Each row is a point on a tangle of strands that fork and nearly touch. The rows are in no order.
In the rows, zero is written as 128.
Points whose rows are less than 192 apart are linked; no others are. Some points are linked to none.
Vunul: [ 73 127 154  57 121 129 115 181 149 149 147 100 108 100  72 177 122 138
 118 144 153 134 212 174 158 139 160 148 123 123  87 147  72 144  86 131
 183 157  62 166 112 118 157  90 125 128 134 108 114 146  41  82 134 138
 156]
nifa: [134 126 126 107 105 151 165 119 142 110 127 144 147 147 150 124 123 109
 134 144 180 143 132 147  95  89 126  99 131  99 161 132 115  66 162 146
 157 103 144 149 148 134 132 154 156 136 150 141 134 132 171 176 156 155
  89]
Palo: [129 102 115  81 146 214 128 183 132 107  96 147  80 123 145 112 109 136
 121 137 175 149 188 123 150 145 174 126 137 118 109 131  49 118  65  95
 144 127 136 161 148 128 116 105 180 134 124 150 111 144  85 165 127 148
 136]
Resu: [202 148 161  97 130  75 125  32 143 159 147  61 128 160  92 136 104 153
 173 139  89  93 132 104 152 190 113 118 166 136 112  99 160 191 125 206
 127 161  92  77 114 162 122 118 118 166  89 126 132 149 139 101 116 144
 141]
muzi: [116 129  99 142 163 210 170 146 143  74 112 162 108  77 176  75  89 116
 151 138 180 158 116 115  95  75 144 116 121 105 141 112  81  82 127  89
 111  69 184 170 130  93  86 116 197 171 168 137 102 129 142 117 131 122
 119]
Voma: [131 100  85 135 148 192 108 157  55 150 104 151 144 105 167 110 139 124
 157 111 126 161 123 155 130 154 179 154 118 131  81 116 102 177  73  89
 105 140 173 175 118 129 183 152 130 111 174 160 130 110 107 140 115 128
 160]
lotu: [167 129 143  98 154 217 135 119 141 119 111 130 113 100  98 128 116 122
 110 126 150 113 121  97 134 128 137 101 128 112  90 128 117 145 149  84
 115  45 169 104 114 143  85 131 142 123 140 142 115 135 161 123 135 132
 112]
ravef: [165 144 128 128 115 126 120 125 130 158 155 122 128 165 109 103 180 126
  89 128 141  94  66 108  81 134 100 122 139 123 170 128 145  95 218 140
 103  70 148 128 129 165  61 127 103 107  86 115 136 113 207 135 123 105
 163]
tun: [ 57 119 101 180 150 185 142 169 110  85  93 168 128  66 140 144  84 139
 134 153 161 153 194 155 154  98 153 117 132 121 114 135 115 165  96 110
 157 118 152 139  99 114 137 152 165 132 177 146 110 126 105 108 156 111
 121]
Dal: [179 138 124  91 137 112  92 186 150 158 135 113 100 114  26 157  97 178
 137 123  97 118 190 151 171 148 159 143 151 150  80 115 112 178  69 120
 143 149  96  96  85 165 140  82 126  71  77 116  82 164  90  56  97 100
 181]
regut: [136 115 164 140 102 118  94 136 154 134 169 104 133 167 117 144 135 124
  96 112 107 120 103 125 152 137 101 121 126 140 173 128 153  76 138 145
 142 132 104 101 139  99 120  97 134  90  87 117 138 102 109 113 142 123
 127]
Pid: [187  85 150  87 144 190 100 174 129 114 103 139  73 152 128 131 132 128
 108 155 132 132 193 114 185 177 177 133 154 101  53 125 106 123  80  84
 111 122 130 124 131 151 120 109 167 120 121 159 109 148  89 149 119 148
 133]
Govi: [192 149 161 156 145 162 121 119 124 139  89 145  82 127 111  89 146  98
 129 166  85 114 145 123 179 182 143 140 166 116  70  97 146 133  81  75
  88 102 158 125 109 153 103 165 156 192 137 157  97 140  97 152 103 183
 167]
vekop: [106 102 130 168 134 109 102 138  97 131 146 144 155 149 200 108 175  94
 172 149 119 155 145 143 136 139 158 157 111 157  96 120 159 115 142 131
  99 181 157 178 163 105 198 164 105 115 182 146 184 105 117 136 144 133
 134]
goka: [159 155 109 143 108  77 104 111 175 133 152 118 109  96  63 175  95 154
 126 107 115 116 127 104  95  96  77 140 132 154 176 119 126 146 156 166
 152 155 143  89 119 155 108  84 100  83  83 132 100 127 165 103 135  73
 123]
zizu: [ 89  86 142 170 145  89 119  93 123 125 138 112 147 129 117 180 116 142
 134 155 100 116 166 145 181 168 132 145 138 116  67 120 161 167 133 163
 130 192  94 104 136 110 162 144 112 109 153 130 166 168 102 106 113 127
 104]
geb: [ 78 108  93 183 126 124 149 152 127  94 107 168 155  75 125 161 130 119
 117 137 114 164 190 140 119  79 136  84 113 136  99 160 176 134 159 125
 144 146 145 154 122 119 177 156 132  79 188 124 182 139 171 131 135 108
  81]
nel: [157  90  95  91 133 114 128 137  58 156 120 158 151 166 166 110 173 119
 133 132 129 144  69 139  82 150 142 129 117 141  68 119 169 157 141 128
 101 137 124 161 146 163 168 157 101 132 111 158 155 123 152 182 112 158
 115]
nit: [ 87 145  77 154 142 135 114 172 148 115  95 145  89  78  65 131  91 158
 112 120 156 134 181 118 129 101 149 104 127 130 119 169  93 149  98  94
 147 118 128 121 101 171 145  90 116  70 117 119  41 129 122 112 150  73
 137]
fid: [146  98 132 135  91  54 117 141 146 126 130 144 144 124  86 201 139 128
  78 115  93 120 104 164 139 140  72 122 148 173 155 107 215 169 124 141
 143 197  92 115 121 138 153 127 128  97  83 118 160 153 102 108 108 123
  97]
fuvo: [129 127 159 143 112  38 138  77 138 169 146 115 147 116  99 167 142 113
 129 116  84 107 106 123 126 117  84 158 129 151 148 110 144 144 152 201
 122 192  98 109 134 101 138 115  60 113 124 100 187 137 138 119 136 118
 140]
vunez: [ 95  91 166 107  90 123 162 103 133  99 136 124 138 138 145 155 126 105
 120 148 147 140 128 133 149 135 110  96 127 110 149 141 139  89 151 146
 147 146  92 151 149 115 139 141 150 156 137 129 159 145 108 160 162 163
  78]
kiluf: [ 85 106 136 130 117  75 147 123  84 115 117 143 194 120 179 137 152  95
 126 145 102 142 123 177  78  79 126 174 108 149 178 136 139  89 170 157
 146 179 112 173 160 103 181 173 101 125 197 115 175 122 184 169 144 128
 107]
Rigu: [120 125 124 190 137 124 107 126 139 124 136 126 110 123  92 160 111 153
 122 144 111 116 179 120 176 149 113 118 134 107 101 128 144 155 138 138
 145 136 141  72 134 147 125 125 133  97 122 135 123 148 126 112 127  98
 126]
Bepov: [ 88 113 126 120 133 188 139 181  74 128  57 140  99  46 128  80 118 128
 132 120 126 150 152 156 164 142 154 152 129 146 130 128  66 153  35  61
 154 131 104 182 109 114 126 139 164 201 156 110  90 140  68 125 130 133
 158]
Zos: [169 142  82 138 173 176 119 118 124 110 116 147 128 161 120 128 142 162
 128 118 132 135 115  97  91 115 145 120  95 101 117 130 107 145 161  94
 109  39 195  85 117 149 104 135 120 104 141 141  90 121 191 129 114 111
 154]
nida: [124 157 160  18 115 150 102 165 147 175 139 105 108 138  90 165 127 119
 125 114 149 115 138 179 127 140 183 147 127 110  81 121  88 139  41 129
 171 161 103 162 109 170 141  87 128 116 105 140 111 114  32 110 122 176
 156]
rus: [144 134 161 165 137 115 112  91 109 148 115 126 128 141 120 131 156  98
 116 150 102 106 105 106 160 153 120 139 146 124  94  98 164 176 137 134
 122 142 137  73 123 145  85 159  83 182 110 159 173 133 136 148 110 151
 132]
Puga: [ 96  94 147 100  80 120 159 125 156  91 103 125 130 115 112 181 111 128
  84 111 148 112 109 143 159 125  79  79 134 126 171 122 171 132 110 132
 165 145 103 115 138 157 101 129 166 130 111 120 119 139  90 129 161 159
  66]
Rel: [ 86 121 109 108 133 176 142 164 139  86 132 138  95 130 164 128  92 132
 136 148 162 176 184 145 111  77 179 130 104  74 124 149  47  70 114 116
 170 125 139 170 154  91 141  98 177 140 149 144  96 113 105 147 142 124
 108]
met: [204 167 151 129 137 102 103  99 119 161 130 102 125 131  85 138 120 143
 144 132  91  83 122 109 155 176 118 127 175 130  73  82 158 179  90 164
  99 145 136  48 112 183  86 139 101 159  71 152 112 129 139 128 103 164
 138]
zel: [ 99 124 164 144 115  36 145  92  85 148 125 112 165 114 147 165 138 113
 142 137  89 110 132 135 114 111  95 171 122 153 161 126 147 142 148 188
 122 195  92 152 162  90 181 159  59 136 175 111 188 133 145 133 161 131
 110]
dus: [114 125 120  56 116 144  96 160 145 137 148 134 135 142 125 194  99 128
 140 133 186 147 149 171 111 131 178 135 129  94  83 118  93 158  72 134
 154 190 110 155 131 159 149 103 141  78 124 169 128 126  68 147 125 155
  91]
Faf: [ 70 178 128 121 103 124 156 117 110 153 172 112 173 129 188  80 127 115
 161 104 127 114  71 144 131 106 134 148 119 137 152 165  69  97 120 137
  97 125  97 171 135  76 150 140 138 162 127  99 124  97  93 107 134 125
 139]
mupip: [151 137 135 117 170 110 135  57 156 131 172  93 151 217 144 105 137 131
 166 152 102 113 120 123 142 153 161 163 116 131 127 146 126 137 152 154
 112 111  90  94 131  45 184 139 123 132 177 101 146 148 135 110 102 134
 153]
Dule: [157 132 131  76 126 103  85 129 150 146 158 108 124 165 137 171  76 151
 145 119 153 144 140 150 120 157 135 150 137 114  99 109 142 169  64 142
 141 186  88 110 141 146 168 104 107  80 102 154 105 135  66 111 126 134
  87]
bepi: [ 68 120  91 173 125 116 178 131 143  58  77 158 131  58 127 116  92 123
 103 113 156 131 151 114 123  62 121  55 132 141 146 147 153 110 120 122
 153 122 143 144 124 123 107 108 166 124 148 114 102 129 144 119 164 115
  73]
murer: [125 162 132 181 109  66 133  92 138 132 146 119 104 170 141  82 162 114
 115 147  92 112  92 114  90 113  88 146 125 125 196 157 121  87 206 168
 127 117 118 112 153  90 116 127  98 180 136 102 147 122 174 168 125 105
 138]
miz: [132 129 121 155 149 136  95 147  80 170 115 143 138 127 160 152 116 129
 155 104 103 135 155 131 155 156 151 161 133 127  78 117 123 160  45 116
 113 162 138 129 132 120 176 125  81  83 158 150 129 120  79 121 118 110
 143]
Zekat: [125 116 130  83 107 126 137 128 129 150 151 104 118 157  74 126 124 135
 143 142 132 124 124 140 161 173 160 121 126 138  91 131  95 121 124 117
 120 129  92 131 126 141 158 103 143 114 103 120  96 142 102 141 134 156
 136]
navif: [171 196 129  76 141 168 139  67  93 193 135 105 124 170 114  95 114 143
 168 138 109 100 116 129 142 169 154 157 156 128  76 127  92 176 105 131
  85  99 103 130  88 113 125 132  99 148 142 126 112 146 119 112  98 152
 172]
taze: [126 192 140  90 112  90 128  66 140 168 187  75 123 186 132 102  82 169
 177 104 109  79 102  98 143 156 124 141 135 156 162 158  85 106 132 185
  87 145  62 125 131 102 126 108 120 129 101 105 108 125 113 119 114 124
 140]
bal: [131 143 116 179 157  90 131  88 153 107 157 103 108 190 122 120 139 147
 160 158  94 125 153 140 142 130 120 154 111 104 157 148 127 131 169 155
 155 105 129  74 140  52 178 122 140 146 176 101 106 141 144  96 119 102
 151]
mori: [125 145 141 112 137 215 164  95 156 102 143 152  96 144 194  68  99 100
 139 184 166 129  87  93 107 121 108 126 143  90 153 128 107  86 211 103
  57  98 122 183 125  82  62 169 174 190 138 168 161 148 141 151  98 137
 102]
Kabe: [155 119 152  77 123 155  83 180 149 108 133  75  52 144  78 146  81 187
 115 141 138 110 180 114 161 187 145 125 139 126 136 133 110 133  74 116
 151 120 106 100 147 181  96  89 152 107  61 137  66 120  88 112 120 144
 119]
gul: [100 140  83 123 111 145 138 143 122 121 105 135 134  77 135 107 131 138
 125  58 163 143  88 116 109 127 104  92 131 168 183 133 136  93  93  94
 161 104 164 155 113 155 118 101 172 136  92  97  93 101  96 120 145 130
 120]
naza: [187 110 154 162 132  43  93 131 161 140 156 105 110 152  91 154 174 135
 113 150 104 125 177  89 124 133 109 140 142 129 137 108 188 153 168 176
 151 168 137  62 125 156 128 120  79  98  65 126 206 134 189 116 110  95
 153]
berel: [170 101 158  81 159  73 113  58 150 136 154 104 194 206 161 158 132 122
 157 142 119 130 140 117 136 168 161 141 120 136  98 125 158 127 124 186
 136 161  67  95 130  77 182 155 102 110 160 128 192 163 138 132 105 138
 118]
furev: [118 113  75 148 125 136 116 151 104 138 133 148 125 120 151 109 162 131
 119  75 128 166 104 124 116 146 127 122 107 149 129 133 134  98 104  86
 146 113 166 170 144 129 162  91 144  93 110 108 112 105 108 127 141 116
 141]
Gemis: [130 133 138 120 128 171 144  74 104 153 148 130 116 131 167 112 108 110
 153 166 111 141 111 105 147 136 131 156 123 111  95 148  85 141 159 107
  97 112 120 154 131  78 146 145 128 169 167 161 147 136 112 161 132 147
 112]
Rumu: [ 69  84 116 165 134 153 104 165  99  72 128 160 162 117 207 114 144 108
 133 145 134 172 147 176 119 106 163 132 113 134 133 135 156  83 149 111
 145 178 150 192 160  91 169 139 167 102 186 119 184 104 121 112 153 117
 103]
geror: [ 80 128 120 156  88  93 143 133 162  77 110 139 133  96 132 160  95 131
  90 104 144 136 136 151 114  79  77  91 129 119 205 137 165  85 124 140
 178 140 110 114 139 138 101 116 152 121 123 117  90 115 131 128 157 114
  58]
fumiz: [102 117  84 159 140 157 159 144 126  57 111 179 152  74 171  91 127 105
 141 141 148 174 102 165  75  48 170 114  89  95 127 114 119  70 160  98
 142  86 186 196 122  82 113 128 179 147 210 146 107 111 173  99 133 104
 111]
nonul: [121 120 115 145 144 106  87 160  68 156 125 149 176 140 180 169 148 118
 148 112  98 148 162 148 114 140 134 154 130 163  93 115 187 154 102 139
 106 189 149 153 148 127 199 146  72  79 166 136 184 105 122 111 123 117
 112]
zapog: [ 71 135 160 157 129 136 131 213 148 127 125  98 100  57 109 115 113 149
 112 120 145 126 196 123 168 107 131 149 117 102 139 174  36 109  70  96
 150  87 118 130 122 104 107 107 146 172 110 103  60 130  86  74 136  79
 173]
suvo: [112 150 125 162 109  92 138 112 112 139 145 140 165 145 172  81 161  91
 114 128 113 125  60 165  78  88  84 152 122 118 212 157 130  69 183 138
 127 108 116 155 129  84 120 138 114 147 153  99 119 102 160 143 149  90
 144]
zep: [204  91 118  88 144  64 123 108 111 158 131 125 150 222 159 112 208 117
 139 136 127 131 113 110  84 139 148 148 116 124  76 132 173 164 156 149
  91 130 113  98 122 129 178 169  70 138 113 152 190 135 181 169  77 146
 143]
lum: [171 170 148 150 143 117  92 105 117 167 157 131 155 176 125 114 187  91
 125 134 126 102  71 112 108 149 111 156 149 135 131  92 161 141 168 143
 101  88 155  89 110 137  94 138  74 135 115 130 153 111 168 122 126 112
 181]
Des: [ 97 111 137 134 129 184 175 107 127  97 102 160 133 115 201  69 136  89
 107 139 163 132  45 106  83  88 102 117 117 106 173 103 135  88 194  90
  93 117 131 176 151 100  35 167 141 177 152 134 186 127 163 153 109 134
  97]
las: [ 91 156 131 155 115 178 160 137 134 120  85 139 106  44 114 104 126 119
 117  98 104 100 104 106 177 130 115  97 124 153 133 132 101 136  89  68
 108  89 152 116 103 135  71 122 177 196 140 105  90 138  97 117 126 147
 145]
gudu: [179 153 114  84 176 125 116  54 109 167 148 110 145 228 165  98 127 149
 175 119 121 116 101 124 111 145 155 155 116 129  94 135 125 167 130 158
  89 115 103 105 124  81 172 125  78 101 152 117 128 119 140 110 116 119
 163]
luneb: [168 121 164 158 127 124  71 155 141 132 157 111 106 105 107 177 105 154
 106 132 116 111 175 108 184 169 100 123 151 101 112 109 172 134 129 151
 148 154 126  83 128 187  84 104 120  68  65 145 122 124 112  72 143  89
 125]
teka: [196 126 166 118 132  51 114  64 154 152 151  85 120 196 114 114 163 135
 129 152 110 106 136  98 112 146 104 139 148 128 175 132 161 148 175 192
 142 144 102  69 137 145 137 143  79 149  92 118 193 139 192 161 110 111
 148]
Meram: [175 103 156  91  99  38 147 131 165 162 133 123 173 135  81 137 156 114
  81 131 133 112  71 152  56  92  84 152 123 149 209 120 143 134 170 178
 136 160  86 106 112 162  71 137  85  77  99 114 154 149 203 168 119 122
 142]
mami: [125 159  68 167 162 191 144 113 131 107 113 156 110 130 157  84 124 126
 157 143 126 150  98 104 101 110 130 134 108 117 142 127  92 129 153  79
  95  61 193 129 129 107  94 142 154 165 164 144  95 129 171 148  95 111
 132]
nuv: [121 117  58 122 102 111 126 173 148 135 132 162 134  92 104 157 136 129
  98  85 150 157 133 153 101 105 111  94 119 153 119 143 158 120 116 117
 140 143 145 173 127 157 171  92 144  42 104 118 124 136 124 105 137 115
 100]
Luf: [ 83 104 110 111 112 192 187  99  81  60  83 132 140  49 204  89  97 113
 150 136 168 143  74 137 143  99 125 112 133 142 177 117 103 123 126 103
 127 159 146 175 124 102  88 178 212 216 135 104 149  93  99 131 157 153
  96]
Mamek: [190 160 143  83 127  62 128  32 147 167 167  68 136 201 122 110 107 154
 169 126 104  87 114  76 132 177 124 127 144 159 153 139 128 136 162 210
  98 158  66 106 136 122 136 118  98 135 104 107 157 143 153 127 108 127
 146]
goko: [ 65 155  97 134 113 121 141 173 139 108 147 133 131 120 161 139  98 136
 148 119 159 166 193 167 118  82 146 134 113  79 141 161  89  76  96 136
 197 148 128 171 140 109 185 113 163 118 139 111 106 107  94 115 150 110
 111]
konok: [125 142 108 147 120 119 122 136 142 140 135 151 166 104 105 138 157 115
  90  85 140 118  78 108  85  95 106 114 110 140 167 115 138  90 170 133
 139  75 164 127 125 156  80 119 115  95 106 123 109 100 181 130 156 103
 148]
Gezi: [ 74 127 113 189 107  64 143 101 146 100 136 105 116 130 127 157  89 167
 116 122 102 122 152 151 130 108  75 130 117 107 173 154 132 106 144 185
 178 145  91  99 147  98 142 122 154 150 134 114  80 136 127 125 117 112
  78]
lezod: [177  87 116  96 146 132 106 168  90 114 120 146 123 174 141 138 140 131
 136 140 156 130 116 142 116 153 134 121 147 107  55 107 166 157 114 112
 108 122 139  80 108 151 155 127 132 132  73 162 119 128 135 163 127 149
  99]
vazod: [144 115 144 158 136  48 118 144 143 133 116 143 157 153 110 159 184 111
 121 141 129 132 168 135  95 112 106 126 143 137 121 117 200 160 145 167
 146 154 148  82 116 151 157 169  74 112 127 130 210 154 180 152 112 117
 131]
letar: [139  96 126 127 115  44 130 162 163 117 118 142 153 149  99 126 151 120
  78 130 124 148 105 146  40  88  99 135 109 137 187 112 179 108 162 145
 162 149  98 110 142 163  98 122  93  69 104 111 132 150 205 182 112 116
 105]
rik: [136 137 135  83  76 139 141 140 152 119 114 134 115 111  85 155 116 133
  91  72 151 104  75 147 121 132  76  82 155 166 197 114 170 108 106 114
 133 115 127 126 120 180  97 101 151 134  61 114  94 104  93 129 142 159
  95]
Dobu: [126 154 124 159 151 144 125  95 145 115 153  84  79 166 112 116 115 164
 152 152 111 129 147 104 141 130 117 145 118 109 168 158  96 138 167 122
 141  63 140  69 133  97 120 101 139 164 136 110  70 125 141 108 137 104
 148]
Sal: [185 164 137 111 153 112  94 130 113 178 142 119 116 177 143 137 102 151
 157 102 119 120 141 116 154 172 139 159 142 136  89 113 129 153  48 143
 117 153 125  95 135 138 161 104  87 100  97 149  98 117  74 105 122 127
 149]
noso: [ 90 101 123 119 133 187 175 115 114  79  74 168 147  82 169 105 104  93
 115 119 175 123  68 119 114  92 110  91 133 133 164  86 138 113 143 100
 118 139 151 142 137 141  48 165 144 170 131 117 152 101 137 165 160 154
  83]
tasa: [132 154 175  92  90 169 143 109 113 135 139 145 143 151 197 106 164  63
 113 146 121 119  68 145 167 135 114 125 122 116 136 116 155 105 140 108
 105 133 112 176 130 111 102 177 139 177 141 143 174  97  70 125 156 187
 124]
reru: [174 132 161  64 113 147 113 153 130 151 114 110  75 135  89 104 115 149
 117 135  88 125 168 125 179 187 162 149 141 128  92 123  71 109  69 100
 124 129  73 142 131 173 116 107 147 138  97 136  64 149  75 149 117 168
 151]
mon: [ 80  90 115 196 149 107 150 126 140  80 135 123 108 163 156 133 131 135
 137 164 104 146 181 144 161 144 123 142 107 108 134 159 142 121 156 137
 150 119 113 131 150  43 202 145 175 159 178 113 136 154 112 112 114 127
 114]
vov: [171 108 125 157 146 184 115 130  98 133 103 151 116 126 150  89 159  88
 165 176  97 151 128 140 165 166 171 154 141 135  70 106 136 169  86  76
  66 127 169 164 102 112 158 175 143 169 177 177 148 138 101 145  83 167
 170]
goba: [176 134 106 159 163 143  96 128 120 131 133 131 136 178 136 159 175 133
 154 145 118 166 169 113 110 135 128 135 111  94  82 126 151 167 152 103
  99  92 208  75 102 123 163 135  85  88 165 135 124 109 150 116 127 106
 173]
Mor: [ 96 171 115 208 130 119 116 146 145  90 137 133 142  93 121 126 129 118
 112 107 121 135 122  94 127  96 115 109 111 124 167 133 124  67 151 111
 138  74 185 116 127 118  85 103 142 130 125 114  99 114 160 108 146  87
 142]
tovu: [187 109 177 122  95 110  79 152 148 124 153  98 107 141  88 156 113 147
  96 121 120 120 119  94 135 156  81 109 143 148 177 100 181 104 138 145
 134 148 124  84 139 173  80  98 110  88  30 140 141 104 133 112 140 134
 115]
Bevuv: [134 150  95 105 132 198 121 122 122 161 134 132 116 149 149  64 136 159
 132  89 151  99  89  90 126 157 140 110 127 134 123 136  95  99 140 100
  85  93 137 141 153 180  72 142 159 132  96 134 101 113 146 168  90 155
 129]
Gilof: [ 96 187 104 170 117 124 142 111  99 130 164 131 161 126 198  65 152  96
 156 138 117 123  57 149  94 111  94 165 126 130 164 171 107 124 158 120
  97 111 135 190 131  59 149 154 143 176 169 105 134 103 135 109 121 114
 129]
Mek: [155  81 161 124 127 112 148 135 135 126  97 141 114 109  81 125 177 101
  84 121 145 112  94 105  90 117 123  69 137 125  80 109 200 146 168 109
 116 104 156 114 117 178  92 130  95 131  95 140 179 145 176 149 142 138
 110]
feki: [ 60 101 136  80 126 126 133 151 100 124 134 118 144 118  91 188 118 137
 137 147 118 136 186 188 165 172 159 151 132 152  81 131 116 158  97 132
 153 168  71 173 114 104 204 117 132 131 169 108 130 142  43  99 139 164
 134]
taz: [177 151 149  72 159 182  79 140 112 159 149  97  94 143 110 129 109 158
 139 107 153 114 104 103 107 157 146 152 135  97 127 130 101 111 117  90
 129  83 145 108 121 185 111 103 104 106  81 130  57  83 114 127 147 107
 153]
savob: [167 123 128  68 141 219 116 111 117 152 140 158 132 179 177  89 121 120
 125 141 157 114  77 121 140 161 167 136 143 120  79 118 109 114 134 118
  79 112 115 146 129 145  85 164 149 152  96 182 134 112 111 176  89 181
 128]
nofov: [ 77  70 119 190 133 116 151 130  99  67  73 162 133  75 140 117 163  99
 114 144 135 158 133 130  81  75 154  98 113 141 139 118 183 132 173 102
 138 150 167 171 144 127 141 165 115 146 182 132 212 140 197 155 131 109
 105]
ded: [124 135  69 147 110  75 133 144 156 126 137 155 151 105  96 178 123 142
 115 115 111 160 168 146  97  79 104 113 107 140 116 150 156 135 152 144
 143 159 137 130 130 133 184 121  96  40 145 113 143 147 171 130 123  97
  97]
refiv: [155 144 110 122 141 123  90 184 149 125 127 106  66 109  48 151  93 205
 115 103 117 111 166 106 158 169 133 133 144 155 140 133 123 172  81 104
 140 116 131  80 103 181 112  78 141  97  56 114  57 141 105  78  95  89
 164]
revi: [100 138  81 154 136 142 139 150 131 100 118 180 169  98 148 133 131 121
 122 118 136 172 162 166  94  47 163 100  93  96 108 124 136  98 148 124
 174  94 191 150 117 115 154 149 140  85 204 140 111 110 175 117 139 111
 117]
lozaz: [130 128 109 143 141 137 110 178 145  89 103 141  99 100  71 148  93 156
  94  97 164 115 138  92 125 143 126  77 144 146 130 126 152 129 107 101
 130  92 155 103 114 196 103  75 138  79  75 124  60 125 127 112 148  97
 117]
Pude: [163  93 137 130 155 162 141 141 132 110  90 156 108 106 101 140 137 109
 100 120 158 127 144  92 104 116 133  61 136 118  65 117 168 144 152  91
 107  73 184 121 118 165 120 111 120  96 143 145 147 142 163 133 156 123
 103]
Fevo: [ 82 126 134 216 109 125 146 110 125 112  96 126 111  43 125 128 149 110
 116 135  85 107 127 108 188 141 102 113 116 117 110 147 113 162 110 109
 105 133 159 116 132 109 109 147 158 193 152 128 142 146 107 123 119 136
 132]
sito: [144 123 140 106 118 136 149  85 121 149 147 141 135 162 180 102 157 100
 136 158 137 162 121 103  93 113 122 146  99 102 114 134 120  99 202 134
 114 113 121 172 154 117 131 167  97 146 150 153 183 140 170 186 129 148
 109]
Sef: [ 75 100 102 110 132 209 163 124  66 103  98 141 118  70 175  74  90 127
 164 149 168 165 101 157 139 124 164 149 138 156 151 125  70 148  98  93
 128 131 132 196 117  96 136 149 180 195 145 131 125 112  95 140 148 148
 127]
Vupo: [107 153 116  94 122 146 165  99  97 172 132 107 134 137 109 104 111 139
 173 144 122 125 127 131 154 165 159 156 119 139  90 140  50 152 108 121
 101 114  84 155 116 109 162 123 120 154 154 123 100 154  96 148 104 147
 149]
bur: [ 76 127 101 139 162 196 137 207 139 114  79 128  99  54 134  82 113 140
 126 119 164 164 178 129 141  96 141 140 105 139 145 149  27 147  61  61
 148  74 136 149 107  82 107 128 153 197 163 118  78 144 105 106 113  96
 161]
Mut: [161 114 168  73  99 123 107 168 137 139 126 149 160 137 134 184 166  98
  92 111 162 127 115 163 103 125  93 112 150 123 123  93 185 126 124 139
 146 145 137 119 113 177 116 135 109  92  93 141 157 106 122 139 172 160
 106]
Nirab: [140 167 116 130 100 133 108 113 137 161 135 108  98 121 101 104 141 148
 134 103  94  96  98  76 148 152 114 118 135 166 133 140  99 118 131 118
  76 117 151  98 148 178  97 111 130 135  89 119 103 127 147 165  92 134
 143]
revog: [102 140 108 223 154 137 121 165 152  78 122 152 108 116 119 139 120 141
 107 139 127 139 187 102 157 118 125 103 123 106 129 140 145 104 148 101
 142  87 173 108 127 121 114  98 155 100 150 107 100 139 135  82 147  70
 138]
lifa: [157 140 132 121 114  86 121  89 144 171 156 117 131  91  50 173 107 134
 149  96  85 106 114 128 135 116 100 132 143 154 125 112 126 164 136 177
 126 167 123 102 107 116 149  83  92  86  99 117 132 128 134  85 134 103
 145]
kagi: [ 87 103 124  98 136 197 168 167 150  67  76 143 104  86 141 128  78 122
 115 107 208 123 158 125 138 111 146  70 147 125 137 107  98 106  75 109
 152 139 134 155 143 146  75  96 199 149 118 125 117 118  75 134 154 162
  89]
Tezip: [104  81 182 113 109  88 127  74 119 126 141 104 150 151 126 163 123 126
 119 149  94 112 112 140 185 176 119 127 122 123 120 126 155 140 140 162
 151 170  57 119 129 108 145 155 139 143 137 139 153 140  67 119 132 172
 107]
fegom: [ 88 174 165 113  94  89 144 113 140 165 177  84 138 126 125 129  85 146
 163  93 122  92 107 122 154 124 118 145 125 126 161 146  70  92  92 178
 100 160  80 135 143  95 134 107 120 138  91 118  99 112  70  92 137 134
 143]
Pufup: [200 152 106  72 143  94 114 113 109 195 155 122 147 204 143 115 145 146
 159  82 132 113  79 126 101 149 142 145 125 146  91 106 131 139  99 157
  81 122 116 113 132 145 152 111  84  93  80 140 110 109 132 113 100 137
 161]
liben: [ 92 167 113 146 136 115 131 155 157 133 145  87  97  89  71 144  78 179
 142 122 121 119 194 117 151  87 138 150 111 104 131 165  46 129  97 133
 152 109 128 103 116 123 146  98 120 105 117 109  55 135 125  86 126  85
 163]
Suf: [143  93 120 138 152  74 123 115 112 161 127 135 185 179 129 133 205 111
 142 137 114 135 114 152  68 123 155 141 116 138  94 121 177 169 157 152
 106 127 140 117 120 113 174 184  55 117 173 132 222 137 201 158  73 136
 154]
duv: [ 79 129  96 180 124 116 154  98  79 112 107 152 155  90 149 114 146  99
 136 152 101 142 100 138  84  77 134 138 108 140 145 132 120 148 166 134
 127 144 161 161 148 110 150 172  98 171 184 132 180 123 193 172 120 130
 106]
buke: [ 66 129 122 185 136 155 178 153 135  68  68 130 114  26 123 109 104 109
  94  93 153 116 145  95 159 108 114  70 134 146 137 136 127 136  89  83
 128  87 158 134 106 119  82  97 179 166 150 106  88 136  95  81 165 119
 125]
Rodiv: [143 116 203 100 113  88 143 112 147 159 132 102 171 150 135 116 164  99
  90 150 118 114  97 138  92  90  95 155 119 107 199 138 140  91 188 156
 151 127  78 110 118 125  80 166  92 111 142 105 195 142 191 163 143 135
 142]
Ranik: [125 148 174 126 102 155 133 116 131 139 116 110  82 104  87 112 116 139
 105 113  83  83 105 111 190 168 115  97 147 154 138 115 135 108 115 103
 103 113 109 101 126 167  53 116 168 176  95 114  81 125  85 127 120 171
 143]
Lom: [153 126 181  96 109 119  96 123 157 153 180  98 182 169 125 137 140 114
 105 121 123 124  96 150 104  97 117 141 117 107 181 119 128  67 163 170
 158 122  91 106 144 124  96 127 100  72 116 120 151 107 161 132 159 125
 127]

A fork is a point with three links, a tip a point with one. Leave the first point through the second and follow the links. Name the first fork or tip that comes.
refiv / lozaz | mori
Luf / Sef | refiv
revog / Mor | Mamek

A fork is a point with three links. Follow the links from the first point to the second and name the forks in between, in order.
Zos / nifa | geb, Puga, vunez
Des / Rel | refiv, reru, Palo
Dal / letar | refiv, reru, Vupo, vunez, Rigu
Rumu / las | miz, Sal, gudu, Vupo, vunez, Puga, geror
zep / Gemis | Mamek, Rigu, vunez
Vunul / Vupo | Sal, gudu
Fevo / teka | las, geror, Puga, vunez, Rigu, Mamek
Sal / vunez | gudu, Vupo
Rel / vov | Palo, reru, Vupo, gudu, Sal, miz

Name the points in between on the shortest way along the links from the first point to the second, in order.
Pude / navif | lotu, Zos, mami, muzi, fumiz, revi, geb, ded, nuv, furev, gul, rik, Puga, vunez, nifa, sito, Gemis, Vupo
bur / Rigu | zapog, liben, nit, lozaz, refiv, Kabe, reru, Zekat, Vupo, Gemis, sito, nifa, vunez, Tezip, zizu
nel / navif | zep, Suf, vazod, naza, teka, Mamek, Resu, met, rus, lum, ravef, konok, Mor, revog, Rigu, zizu, Tezip, vunez, nifa, sito, Gemis, Vupo
mori / kagi | Des, noso, Luf, Sef, Bepov, bur, zapog, liben, nit, lozaz, refiv, Kabe, reru, Pid, Palo
Fevo / feki | las, buke, bepi, geror, Puga, vunez, nifa, sito, Gemis, Vupo, navif, gudu, Pufup, Sal, Dule, dus, nida, Vunul
letar / zel | Meram, Rodiv, Lom, regut, tovu, luneb, Rigu, zizu, Tezip, vunez, Puga, rik, gul, furev, nuv, ded, geb, nofov, duv, kiluf
